Points, in no order, along strands that fork and pass close to each other.
Two points are linked if the straight distance between their rows is under 175. Some points are linked to none.
pire: [-24  14   7  57  39  71 -54 -17  36   2 -11  23 -21  35  31  66 -27 -23
 -23 -53   2 -35  35  13 -23  12  17  15  45  17 -12   5 -64 -71 -39   8
  16 -26]
nad: [-92  40  -6 -51  33 -71  -1   8   1  80  28  27  19  38 -14 -57  36  -8
  40  38  15 -20 -33 -13  -2  -2  52  25  35  -7  14 -24  -7  16  21  21
  49  37]
nuner: [ 52 -70  -6 -32  58   4  43 -40  -7 -10 -21 -35 -20  10  34 -32  30   0
  20  -4 -43  28 -11 -17  15 -26  39  34  -5  33 -24  47 -12  37  30 -48
 -28  28]
ziruf: [ 39 -72   7  10  46   2   6 -16 -26  -3   1 -24 -20   8  24  -1   7 -72
  -9  75  25  52 -52  43  -3 -27   5 -16 -15 -19 -14 -16  19   4 -18 -18
 -27  64]
vabe: [-27 -29 -47 -16 -11 -61  19  16  -9 -43 -25 -20  44  19  18 -55  13  39
 -43 -39 -19  -8  11   1   1  41  55 -13  20 -20 -26  -1 -11  12  21 -34
 -47 -38]
Lep: [ 27 -33   6  13  -1 -54  33   1  -8 -19  19 -50  74 -37  33  -5  27   8
  10  17 -26  26 -35  13 -10   6   7 -52   0 -32   0  25  21  20  11  10
 -37  22]
vibi: [-37 -27 -27 -22  41  17 -30 -24  35  33  -2  60  -6  -9  27 -23 -37 -56
  68  -8  22   1   7  -8 -20  18 -25  72  35  -2  27 -35 -14  31 -22 -15
   0 -10]
rel: [ 23  32  31  46  30  19  -9 -15  13   9  11 -15  15  33  13  85  62 -23
 -28  11 -24  20  -4  28  32  42  19 -76  -7 -12 -26   1 -46 -12  -9  26
 -41  33]
lunur: [ -6   0 -56 -16  14 -13  45  14  18 -14  35 -11   3  28 -34  -5 -18  59
 -51  25  29 -11 -33  27 -26 -27  19   1 -15  17   2  20   3  34  67 -19
  13 -16]
gugo: [ -5 -38   0  20   9  16 -66  37   4   2 -16  27  17 -32  38  19 -39   1
  46 -34   3  16 -15  27  51  28  30  -5  40  29  44 -31   5 -72 -29 -47
   9 -26]
Kugu: [-15  57   5 -66  58  35   0 -31 -27  37   2 -37  12   1  22 -34  39  61
  -2 -14 -34  -6 -17   9   4  14   7 -26 -46 -47 -13 -26   3 -43  10 -30
   3   4]
fad: [  2 -23  -4   8  16  34  44 -38   0  36  22 -28  18   4  22  20  32  -6
  35 -23 -34 -31  28 -17  -2 -33  35  -3  14  25  16 -19  37 -26  -6  -2
 -18  26]
lalaz: [ 16 -21  -8  45 -22  21  -5   9 -29 -12  -4 -31 -16 -37 -40 -31 -38  55
 -53  -7 -35 -21  13   7 -15  -7   1 -17   9   1 -35 -30   0 -53 -44  -7
  49  -9]
Disav: [ -7   8  25 -28   1 -52  13   3   1  21 -24  14  65  47   5 -49  14 -21
 -47 -11  -4  17 -11 -21   6 -41 -50  43 -59 -19 -18 -13   4  71  46  34
 -11 -62]
lev: [ 11  36  12 -23  -5 -40  37 -41  35  31  24  30 -27  -7 -19 -12  29 -66
  15  25   5   4   4 -36 -26 -17 -34 -22 -35 -34 -30  -1  26  15 -28 -10
 -37  55]
zuv: [  11   33   12   18   15  -24  -13   10   19  -28  -27   12   28   58
    8    3   14   22 -100  -39   18  -17    2    7  -10   21   -1  -40
  -17   18  -19   43  -50   23   47  -10  -21  -19]
bosov: [-30  16 -16 -23  21 -14 -24   7  52  11 -29  68   4  86 -11   4  68 -34
  19  -9 -24 -35 -13 -32  43   7  46  16 -17  28  -1   0   0  21  15 -24
 -18  49]
femi: [ 25 -50   9  33 -35   2  37   4 -12 -47   3 -29  52 -13  14   5 -18  24
 -21 -25  -3 -11  34   0   9  13   7  -3  39   9  41  35   5  25  35 -20
  -1 -56]
nabi: [-18  29  40  -6  42 -38   5  22 -31 -33 -32 -15  -5  75 -31 -13  -3  -9
 -96  11 -23  -4 -48 -11  -9   6  11 -19 -22 -29 -15  17 -39  -7  48 -11
  12  -7]
virud: [ 10  90  46  -4 -38 -69 -12   6  -5  27   2  15 -41  25 -22  10 -20   4
 -23   4  15 -12 -43 -16 -21  -7  14  12  -5  17 -25   7 -32 -40 -22  45
  32  10]
Lol: [-30  -8 -14 -37 -23 -66 -31   2  31 -17  -4   8  31 -13  19  17   2  49
 -21 -75  17  -6   2   1   0  17  31  -4  20  11 -30  28   0 -19  12 -10
 -45 -57]
bib: [ 14 -16  48  19  11  76  -7 -40  31  -9 -38 -15 -19  14  -4  50  -4 -33
 -58 -15   0 -18  -9   6   6 -67 -65  10  -8  28 -29  10  -3 -14  -4  39
   0  10]
Fis: [ 32 -62 -35 -15  23   8  26 -31   9  -2 -43 -45 -20   2 -10 -60  10  -7
 -27  -5 -31  14  18  34  43 -19 -33  16 -28  17 -68  33 -11  73  21 -20
  -1  18]
Zok: [ 23 -20   7 -23 -21  29  67 -30  22  11 -28  -9  12  12  20 -57 -32  -7
 -24 -32 -56  14  19  32 -17 -44 -18  35   4 -22   4 -25   2 -12 -11  29
 -39 -11]
ridu: [ -8   9  -2  24 -69 -18   3  26  30 -78  58  18 -33 -27 -40  65 -20  36
 -31   6  21  18  32  -5   6   4 -38 -42  -4  17 -11  -5  -1 -29   4  22
   1 -19]
Ser: [  -8   40   -4   54  -30   39  -44   11  -23  -31    5   20  -31   -2
   23   36  -67   53    2   -9  -35   14   17   36    3   41   -8  -52
   56   52    7   17  -36 -109   13   -2   -4  -46]
sonot: [-71  17 -25  17  31  29 -53  -2  29   7 -16  78  -1  41  -5  -3 -19  -6
 -17 -44   8 -32   6  11 -38   7  16  16  -4  13 -34 -33 -49 -64 -31 -18
   5 -38]
sageg: [-25  38  22 -97  38   8 -13 -19 -22  45  -9  24  49  -3  45 -51  12  43
   1  -5   5  41 -68  27   5   4  -8  27 -17 -21 -19 -16 -19 -11   7  -8
  39 -11]
tul: [ 13  -7   1  13 -14   8   9  17  20   8  25 -11  20 -27 -12 -11  14 -20
  55 -64 -64 -41  -4 -32  11 -10  45 -12 -36  15  72   1  33 -42 -18   5
  -4  20]
beme: [ 36  76 -14  -5 -36 -51  53  45  17   4  52   7 -37  -7 -44 -32 -53  22
 -21  35  24  31 -48   6 -49  -6 -16  -6 -56 -36  22   8 -12   4   6  -2
  31  22]
vam: [-11  -6  57 -12  13   4 -33 -43 -52  35 -18  -9  33  -2  31   9 -34 -16
  39  16  54 -25  -6 -17   1  24 -13  61  55  -9  28  -9  -2  28   8  37
   7 -47]
Mafi: [ 40  27  19   0 -48 -13   8  15 -56  34  -2 -32 -40 -53 -43 -35   8  -5
  43  66  16  27  42 -21 -17 -13  -1 -46  14 -39 -30 -12  13  16 -35  23
  31  46]
Mazit: [  4 -15  -9  48  11  63 -61  32  -6 -39 -33  37   6 -10  -2  33 -22  36
 -11 -22  -4  31  -9  28  35  30 -24 -28  17  22  -1   6   4 -98 -19   4
  27 -39]
togu: [ 11  31 -30  32  -6  -2 -36  34  12 -52 -18  48  -6  45 -33  16  22  31
 -30 -43   7 -33   5   8 -16  53  34 -20 -30  16  47  33 -29  -3  24 -45
  -2 -23]
gamub: [ 24 -57  18  11  22  -2 -10   8 -37 -13  13 -30 -44 -49 -49 -32   3 -26
  17  53 -13  12  26  -1 -19 -40  -2 -32  18  -4 -47 -19  33  18 -11  12
  27  38]
nase: [-21 -27 -24  -4  24  72   0 -46  54  -8   2 -15   9   0 -16  33  -8  14
 -37 -43 -13 -28  15  32   2 -29   1  32 -10  52 -21  13 -25  -4  -6   7
  33  15]
posa: [-31 -36 -18   5 -26  26 -10  -8   6 -18 -21  -7 -12 -29   4 -10 -45  22
   2  21  21  23  42  50  40   8 -41   7  62  -8 -65 -30 -35  -5 -37   2
  12 -36]
vate: [ 15  11  52  25   6  87 -23 -37  21   0 -38  35 -17  21  19  44 -56 -30
 -36 -41  -6   7  20  23 -13  14 -72  34  22  23  -6   1 -51 -12 -14  14
   0 -22]
zum: [-13 -11 -53   1  39  35  -5 -33  10 -14  14  -7  -5  37 -11 -23 -14  61
 -34 -29  -8 -32  -2  19 -28 -23  27  30   3   5   0  23 -35   1   9 -45
  -7 -20]
Fakan: [ 50  10   4 -39 -15 -44  45  28 -47   2  34 -13 -25  14  27 -15 -13  10
 -47  73  33  65 -24  12 -27 -12  -4 -38   1 -50  30 -22  14  25  43   2
 -18  -9]
bem: [-42 -22  -9  10  -1  14  17 -23  22  -3 -13  -1  -3 -12   9 -20 -69 -20
 -14   2  41   5  24  23 -45  -8 -83  59 -17 -25  -5   3 -56  71  26  15
  -7 -40]
fab: [ 30 -26   5 -33  -4 -30   8  34 -17  -1  14 -44  23 -59  -3 -18  46  27
  -6  22 -10  12  -8 -26 -40 -41  -6 -52 -32 -49 -11   0  73  25  27  33
 -30  45]
ganak: [ 28   8  27 -24  29 -20 -45   7 -11   3  10   6  35 -13 -26   2  39   2
  22  -1  21  -4 -53 -51  -3 -21  17   1  -6  17  14   7  40 -24   7   9
  35  21]
Likun: [ 23  -6  39  -6 -27 -59  15   7   8 -21 -14  17   4  28   7  -1  34 -61
 -41 -13  -2   1  18 -64 -24 -29 -61  14 -31 -32  10   9  20  26  24  13
 -16 -57]
luruk: [  0 -30 -25  -6  -8  10  24 -15  25  10 -38  16  -9  -9  33  16 -31 -51
  46 -23 -15  10   7  26  38  37 -40  34  20  19  33   5 -46  20 -42   5
  -8  15]
Bivop: [  9  15  18 -37 -10 -16  12 -58  13  50 -18 -56   4   7   3   9  32  -9
 -24   1  32 -24 -25  -4  14   3 -27  -3 -39 -18 -23  26  31  33   4  76
 -25  61]
Zoto: [ 21 -16  38  41  52 -26  -3 -18 -56  30  10 -25  12 -19  32 -14 -31 -45
  49   8  37 -23 -22 -45 -38  21  31  21  28 -10  44  49 -18  24  20  -3
  19   0]
tuza: [ 37  62  -4 -29  37  -4 -31 -37  -8  18 -15 -25  13 -45  12 -45  15  71
   4 -46   2 -19 -20   4 -35  52  14 -32 -62 -50 -30  30  26 -24 -15  -5
 -22  31]
motin: [-13   4   7 -14   9  13 -32  18 -50   9 -43  21   3 -15 -34 -59   4   9
  -7  13  -3   0  -5   7 -30   1 -40  27 -21 -28 -17 -40   7  -7  13 -28
  42 -47]
Gesoz: [-20  12  26 -43 -46  11 -53   5 -24 -18 -34  55 -36  18  10   5 -20  -7
   3   3  14  47  -7  17  -2   6 -54  33  16   8 -13 -39 -17 -34 -21 -41
  31 -58]
Simot: [-40  -6   8  63  10  41 -13  13  17 -75  73  21 -45   6  22  87 -59 -14
  23  16 -14  18  72 -10  -9  -4  16 -10  28  36   1  29 -56 -22  23 -31
   6 -45]
Movov: [ 12  90  44 -55   5 -44   2 -51  -2  47  13 -35 -14   4   8  17  25   0
  11   3  -2  -5 -34 -33  21   9  -6  18 -22  16 -14  29 -16 -20 -29  50
  20  68]
Tiz: [ 63  32  32  -1 -22 -24 -15  48 -77 -16   3 -37 -26 -30 -24   0  61  18
  15  17 -37  12  28  -9  17  36   2 -64 -11 -21  -2  -2   1  12 -24 -10
  24  10]
Kez: [-58  31   8 -43 -10  50  18 -56   4  23  40   2 -31  19  21  52 -22  50
  -1  20 -10 -11  38  32   4 -33 -29  28  -2   5 -66 -40 -52 -32 -24 -18
  39 -15]
deno: [-25  48   9 -21  -5  24  37 -13  19  56  57  18  11  -6  -2  21   3  23
  62  54  26  27 -10  23  39  16 -49  15   9 -15  46 -45  50 -15  -1  37
   7  13]
kasa: [-74  40  27 -60  44  15 -27 -18  14  79  -9  33  55  17  -6 -54  25 -19
  31  15 -30   0 -62  15   4 -18  -1  40 -12  -4  14 -37 -37  10  12 -11
  54  23]
volod: [-14 -35 -20  16 -14 -15  27  12 -10 -29 -11  -6 -59 -38 -71 -34 -41  20
  13  32  16 -16  23 -22 -37 -44  15  36   6  29 -47   8  18  34 -17  -6
  44  35]
menid: [  7 -27 -10  16  27 -40  21  24 -47  -2 -13 -16  21  -3 -12 -75 -33  10
  23 -24 -11 -32 -21 -31 -19  31  63  41  15 -13  55  56   3  29  26 -24
  19 -11]
tamub: [ 24 -73 -27  24  25 -20  32   1  -6 -11 -53 -37  76 -22  31 -97 -40 -26
 -10 -35 -52  -5 -30   3   1  18  33  32  -5  -5  23  31 -15  12  13 -29
  -2   8]
redu: [  9   3  42 -11 -55 -91 -26  -9 -25   4 -37  19  -2  45  29   6  18 -39
 -40 -10  39  -5   7 -57 -17   0   7  -7  19 -12 -51  17   4  29  22  37
 -44 -40]
diped: [  8  72  18   1   9 -31 -11   6 -70  -7 -13  -9 -59  57 -36 -20   0  28
 -87  32   4 -34   1   2 -42  23  14 -72 -20 -38 -41  30 -34  -1  22 -25
  -2  -3]
Gite: [-10 -41  30  31  16   9 -15   8 -51 -18 -47  -6  10 -18 -36 -55 -45 -11
  -6   4 -22 -12  -6 -17 -53 -19 -21  38  49   5 -36 -34 -19 -38 -24 -23
  55 -36]
defu: [ 38  18 -42  38  22  22   8 -29  -1  18  25  14 -32  17  39  13  27 -59
  48   5  21 -22 -20  36  20  53  32 -27 -17 -12  29   5  41 -12 -40 -13
 -43  64]
guni: [-42  11  -8  33  -5  58 -14  -1  53  -9  66  39 -50 -34  21  90 -30 -12
  52  31  80  14  54 -13  17  31 -20 -12  21  -9 -23 -27  38  14 -40   6
 -20 -20]
vede: [-20 -32   0   8 -28  25   3  23  25 -39  50  64 -46 -15  32  60 -19 -54
  89  17  53  31  30 -26  61   2  -4  20  56  15  34 -18  43   6 -14  -3
 -19 -21]
lopip: [ 20 -50 -30   9  25 -53  44  22   4 -22 -41 -23  40  14  46 -72  15 -13
 -40 -22 -62   4  23  -3  -9  22  -1 -13 -27 -44  -4  44 -24  33  33 -30
 -43 -31]
tiv: [-64 -61 -36 -31 -50 -30 -47  18 -33  14 -46 -20  15   3   0 -40 -10  24
  -5   6  30   6  19  28  46   6   7  -7  75  17 -48 -62   8  14   4  11
   9 -32]
nikop: [ 43  60  19 -38 -34  11  29  26  -9  44  22   8 -17 -49  -7 -14 -10  37
  67  27 -14  59 -16  11  16  15 -55  22 -16 -24  42 -39  16 -13  -3  10
  57  13]
ber: [  3  12  14  24  -1  18  26  31  16   0   9  19  18  40   5  66  55 -63
   3  18 -17  33  -5  -3  39  18 -28 -45  -6 -17  31 -11   4   6  13  10
 -35   9]
mag: [ 16  -3  -3 -23 -32 -24 -21 -27  -8  22 -32 -33 -14  15  11  27   1 -17
 -18   6  93 -37 -15  -5  15   0  13  28   1  32   8  30  32  55   7  55
  11  24]
ler: [ 27 -61 -50  -5 -18  -1  -1  22  32  -8 -25  26 -31 -22  16  -8 -51 -32
  -1  16  33  32 -35  39  47  -2 -14  47 -15  35  36  -5  -7  39  -4  -9
   5   9]
ruruv: [-16 -45 -11   1 -81 -10  -2  43   6 -18  -6  23 -30 -28  -2  28 -17   5
  75 -39   5  32  41   6  82  29  -8  15  56  41  48   2  27   1 -10   2
 -23 -37]
Mupi: [ 26  -8  29   5  18  -4 -60 -26   7  -2 -51   2  23  63  23  31   9 -40
 -72 -28  48 -23   9 -16 -17 -13  -1 -13  13  -2 -31  26  -7   6  14  11
 -49 -34]
Ludu: [ -8  11 -43  20 -20 -26  -4  64  19 -14  19  43   7 -21   3  11  -9  13
  41 -32 -53 -15  -2 -30  20   7  51  10 -35  28  71  12 -22 -63  -8 -52
  22 -20]
dimat: [ 54 -34  29  62 -37  37  42  12  21 -59 -34 -11   5 -11 -34  29  -3 -54
 -43   4 -39  -4  18  -9 -12 -48 -43   2   0  18  12  17 -21 -12  -3  27
   8   3]
nub: [ -9  38 -23 -36  16  17  -9 -52  23  35  13  45  -4   2  21   7  28 -14
  61  21  28 -11  -4 -22  27  26 -14  47  23 -13  29 -33  31  26 -36  23
   4  40]
mit: [-27 -40 -17  32  33  48  27 -33 -15   1  16 -54  65 -33 -28 -55  -8  34
   1  11 -35 -42   4  29  19  12  21 -12  43 -18 -21   7   2   2   1  21
   1  32]
Logi: [ 43 -19  38  34  21 -17 -33   3 -35  27  -8 -23  -7   3  -9   3   4 -64
 -39  65  48  32 -27  11 -21 -41 -35 -45  20 -51 -13 -11  10 -12 -16  27
 -37  15]
Femu: [-33  26 -31 -24 -12  32 -29 -25 -18  21  12  22  11  47 -25  -4  28  46
 -13 -52  27 -65  25  -5 -14 -16  64  24 -14  39  -5  27   8   1  10   2
 -14 -30]
Kisap: [ -4  20 -53  -9 -36 -23 -44  76  14 -28  -5  53   5   6 -15   1  24  26
  15 -49  16  -8 -34 -16   1   6  73  12 -36  51  39  23  37   1 -11 -58
   2 -19]
zus: [-45  -8 -45  12   3  47   2  -1 -47   1  33 -41   3 -19 -55 -28  22  69
  -6  45 -13 -39  32  17   6   3   1 -52   5 -10 -32 -36  24 -24 -12   1
  23  16]
fom: [-30 -13 -22 -57  52 -20   1  41  -5  24 -27  18  28  -7  20 -77  15   4
  39 -23 -45  -8 -39 -21  -1  32  37  25 -23  -1  60   6  21  48  37 -33
  43  26]
zuge: [ 62   8  -2  41  35  -1   1  52  18 -63 -14   4  15 -18 -14  28  -9   6
 -41 -32 -60  38 -57  10 -16  21 -13 -43 -50  -6  41  36 -18 -48   3 -29
  14  -2]
Lud: [ 71 -28   9  11  -5   8  36  45 -15 -34  23   8 -27  15  15  17  30 -51
  15  35 -45  59  19  25  -3  12  -5 -35  -9 -29  39  -2 -12  -1 -15 -32
 -31   8]
vidaz: [ 11  45 -15 -25 -14 -77  21  31  47   4  25  47 -41 -13   9  12  26 -34
  14   8 -13  23  11 -44 -24  35 -15 -12 -27 -25  31 -14 -10  12 -20 -35
 -43  16]
mono: [-64  67  28  46 -47  18 -25 -16  25  11  58  27   8 -65   6  67 -12   3
  57   0  -4  -2  37 -23   6  18 -55 -21  12   5  23 -28  -7 -70 -30  48
   7  -8]
tido: [ 14   8  -5  -6 -18  26  59 -29  19  33  -5 -12 -33  40 -42 -32  -2   1
 -38  10  -1 -20  34  37 -28 -44 -14  10 -20 -17 -12 -19  47 -16  11  14
 -67  -6]
Bome: [ 29 -56  31  12  -1 -27  10 -24  -7   2  24 -40  24 -18  33  48  60 -58
  22  29  24  31 -15 -36  16  -3  40 -65  33 -18 -33  17  44  16   4  17
 -50  46]
biber: [ 11 -44 -15  24  11  50 -26   0 -24 -28 -46   3 -52  22  36   7 -40  21
 -26  -7  11  28  46  36  26  46 -33  24  67   0 -26   4 -50  42 -22 -34
  32 -56]
Feki: [-22   7  69 -70  15 -18 -34  31 -41  43 -35  -7  34 -18  -9 -28  97   3
  24 -15 -36  17  -7 -47  24 -40  -2  -8  27   7 -12  -3  32  -9   7  15
  48  19]
zafol: [-16  10   3  -2 -71  -5  10  36 -18 -22 -14  37 -54   0  -5   2 -45  27
  21  -8  -4  61  44   9  -5 -17 -25 -12  28  23   4 -34 -11 -69 -17 -12
  42 -48]
dek: [ 50 -25  16  -7 -28  23  58   0 -65 -19 -17 -51  11 -19   5 -61  11  45
   2   2 -86   2  10 -21  34 -27  30   1  29  25  18 -15  11  -9   6 -20
  42  10]
leneg: [-21  29   7  30 -89 -27 -40  15   6 -54  -1  16 -37 -33 -60  18 -52  39
   3   7  19  21  10  14   2 -11 -22  -1  11  47   2  24 -36 -17   5  16
  45 -47]
zaf: [ 13 -58  -2 -47  -2 -16  33 -30  15   0  -8 -33  -4  16  57  24  35  13
  43 -33   0  14  29 -17  28   6  61  29  20  13  -8  33   0  69  45 -30
 -11 -15]
vuke: [ -6 -31  -9  65 -47  -8  -6  38  32 -54 -40 -10  36  -9 -28   6  -4  -3
 -63 -48 -39 -11  34 -18  -1   2 -20   8  20  25  -3  36 -26   2  10  23
  23 -24]
funo: [-27 -26  28 -35 -33 -35   1   5 -55  64 -59 -13  45   5  30 -33 -22 -13
  10  22  19   3   8   7  44  -6 -10  40  60  -3 -14 -28   0  22  25  48
  33 -47]
rir: [ 24 -64 -21  13 -15  26  -1  29   5 -31   1   1  -6 -35  39  54 -61 -13
  16 -35   8  51 -42  36  18 -20  26  27  18  40  55   3   4 -27 -20 -31
  -5 -15]
zani: [ 16  -7 -58 -15 -44 -52 -34   5  66  -1 -35 -15   2  18   9  -4  43  15
 -25 -86  38 -33  34 -35 -11  -1  43 -14 -22   9 -13 -10  43 -33 -10  -1
 -68 -17]
Tade: [-39  41  -3  41 -16  42  25 -22  28  11  48  30 -27 -15  15  74 -39 -38
  64   9  -6 -15  19 -14   9  10  -9   9  10  35  34  -4 -49 -46 -23  28
  22   6]
Gikad: [-23 -25 -12  -8  25  32  34 -11  -4 -10  -6 -13 -14 -66 -43 -41 -53   7
  35  25   8 -20  37   9 -46  -6 -33  62 -24  -4  -6  -2 -22  77 -11 -12
  11   5]
bomiv: [ -6  14   9 -37 -13  -1  36 -41  46  37  23 -14   9 -15 -18   6  -5 -16
 -19  13  -3 -18   7  17 -38 -49 -37  -4   1 -25 -51 -12  44  10 -17  65
 -34  60]
loto: [ 19 -21  -2   3 -69 -14  23  37 -48 -25   2  13   3 -14  -9 -19   2  41
  30 -10  18   7  39 -15  39  10  35   7  23  13  34   8  59  27  21 -16
   7 -35]
dovev: [ -2  -1 -32 -49   9 -13  40  40   0 -22  51  -9  38 -16 -43 -17   4  43
   1  40  18  23 -48   6  -8 -36   8  -9 -31  13  46   4  50  79  58   5
  15  31]
Kav: [ 11   0 -34  -2   0  43  29 -24  33  -4  -7  30  -2 -16  29 -23 -32 -11
 -10 -20  -3  17  58  35 -40   1 -65  55  -1 -37  20 -18 -27   0   3 -20
 -48 -50]
pid: [ 28   2 -18  -1  -9 -24 -39   5   7  19 -12  -8 -25 -24 -19  -5  -6  17
  -3   6  79  -9 -23  -8 -10   5  15 -14  10  -3 -16  -4  46  22 -11 -15
  -7  14]
veko: [-61  -5   2 -27   2  16 -24  31 -10  29 -37  32  73  21 -22 -47  12  17
 -22  12  32   7  -2  14  -5  -7 -40  29 -31 -36 -17 -21  13  68  64   1
  14 -56]
vura: [ 75 -38  -8  33 -11  11  38  -7 -50 -13  19 -17 -37  -7  37  11  -6 -35
  -8  39 -16  68 -32  63   3   3  56 -29 -11   2   8  -9   6  21 -25 -39
 -48  48]
vef: [-51  13 -32  77  67   6   6  -8   2   2  46   1  25  -7  -9  24 -18  12
  14   6  -9 -57   7  -1 -11  54  27 -23  -2 -18  27  35 -61 -19  20 -25
   1  -8]
dopa: [  1   7  -7 -29 -18  -1   7 -16   5  -6  32 -20  -2  19 -14  32  52  53
 -60 -27  47 -50  -4 -29 -39 -63  42 -18 -16  27 -38   4  58 -21  32  10
 -23 -12]
tadok: [ 37  43  18   8  14  20 -20  23 -34  12   0 -54   2  15  -8  38  79  26
 -32  18 -51  -9   0  23  57  35  18 -86   2 -39  -9 -15   6 -54 -16  17
  13  37]
Lelod: [-71  63  16 -27  30 -30  -1  -7  17  57  27  13   8  13 -60 -46  33  -8
  37  31  17 -41 -27 -56 -54 -38  11  17   7  18 -10 -22  33   5  10  58
  36  68]
Sumuv: [ 45  98  49 -18 -17 -22  34  24   6  26   2  -4 -30  27  -5 -32 -32 -26
 -27  26  10  15 -75  -3 -25 -50 -36  28 -64 -30  -3  10   5 -21 -10  32
  32  14]
sepeg: [ 40  38 -33 -43 -37 -26 -22   8  34  -6 -10  37 -42 -14  13  21  28   5
 -13 -52  -3  11   7  -9  -6   2   3 -12 -53 -18  -5 -36  38 -46 -39 -15
 -38  10]
fure: [-45  19  -3 -40  35  -5  -9  10  24  43 -42  41  16  47   6 -65  19 -36
  19 -20 -78 -10 -42 -10  21  -6  50  36 -31   3  42  -6 -10  -6  -2 -58
   0  31]
vuba: [ -9  -3  43  24   9  11 -37  17  25 -68  36  24 -56 -41  28  96  -2 -20
  30  12  38  33  79 -28 -10  12  -5 -16  15   8 -38  15 -10  12 -27  -4
 -15 -34]
Divo: [-16 -19 -15  64  38  48  23  -9 -13 -51  43 -21   7   0  13  64  -5   8
  27  12 -43  11  23  13  16  25  29  -8   2  33  11  26 -58   7  -3 -39
  22   3]
zegaz: [-11  19  55  40  45  20 -40 -43  34 -10  35  12  30  -1   9  66   2 -43
  13  10  19 -18  -5 -35 -28  21 -23 -16  28 -20 -17 -11  -8 -13 -23   7
 -27   1]
Vak: [-46  11 -36   2  33   2  -1  -7  92   8  11  34  -8  24 -21  21  18 -37
  15   7  19 -55  -6 -17  10  16   5  14 -39   4 -14   3 -44  35 -31  12
 -23  57]
Dalez: [ 59 -52 -58  -4   3 -14  -6 -16  -5  22 -46 -46 -44   0  26 -37 -44 -19
 -16  18   9  26   5  59  33  -5 -31  31 -69  21 -24  -5 -14  54 -20  10
 -12  32]
zigo: [-22 -57 -18  -3  38  22  -1 -27 -22  23 -47 -39  21 -28 -17 -74  17   3
   9   9   0 -19   2  22  43   6 -27 -12  -4  -7 -16 -12  12  61  25  26
  13  20]
Gamos: [-39   9 -15  37  17 -18   4 -14  80  -6  45  50 -67  45  16  74 -23 -52
  37   9   2 -17 -13 -22  11   4  10  45  13  31   7   4 -33   6 -36 -10
  -2  15]
gomol: [ 34  27   5  85  27  25  -1 -36   4  12  57 -31 -12  43  12  60  17 -47
   3  33   6   2 -37  42  -2  30  26 -51  -7 -13   3   5  14 -27 -41  28
 -63  44]
piduv: [-38  78   6  49  49 -37 -11 -23  -2  24  27 -18   7  31 -34  26 -36   9
 -36  33   1 -85 -31  -1 -14  19  17 -32 -18  -9  -3  14 -56 -32  13  20
  14  15]
fefin: [ 23  16 -16 -48  -4   4   6  17 -20 -13  33 -31  72 -64 -10 -10  35  88
   5  10  49  20 -31  10 -37   1 -13 -20 -28 -27  34  -6  82  33  31  32
  -7  11]
baseg: [  1  -9  48 -28 -31  30  31  29 -32   6  -4 -46  49 -31 -19  -3  57  39
  28  22 -45  -3  10 -26  55 -36   5 -20  16   6  17 -11  44 -16  14  19
  50  32]
dobas: [ 13 -44  -1  10   2  33  -3 -34 -27 -31  73 -57  49   8   2  20  35  44
  -3 -16 -13 -41  21 -15 -38 -66  44 -24  -1  25   6  11  64 -34   4   1
 -46 -13]

A fork is a point with three links. Follow the links from the first point to the second and name the forks in between, in order.
ber / Feki => rel bomiv Bivop
Simot / nase => bib
nuner / ridu => Fis motin
dobas / ridu => zuv motin
zuv / vate => zum bib
Gesoz / fad => motin zuv
volod / Lelod => bomiv menid fure kasa
Bivop / menid => bomiv

A fork is a point with three links, a tip a point with one. Leave the first point through the second and follow the links. Name the first fork or tip that comes.
Zok / Kav => rel
menid / tamub => bomiv
Divo / Simot => bib
bib / dimat => piduv

Name the points in between on the shortest way along the links from the first point to the second, in order.
ruruv / Lep => loto femi vuke dimat bib nase zum lunur dovev fefin fab
mit / vede => zus lalaz Gite motin veko Disav Likun redu Mupi zuv togu Kisap Ludu tul fad dobas dopa Femu zum nase bib dimat vuke femi loto ruruv
Gamos / bomiv => Vak bosov fure fom menid tamub lopip vabe Lol zani sepeg vidaz lev
Logi / tido => ziruf vura Lud ber rel tadok Tiz Mafi gamub volod Gikad bem Kav Zok
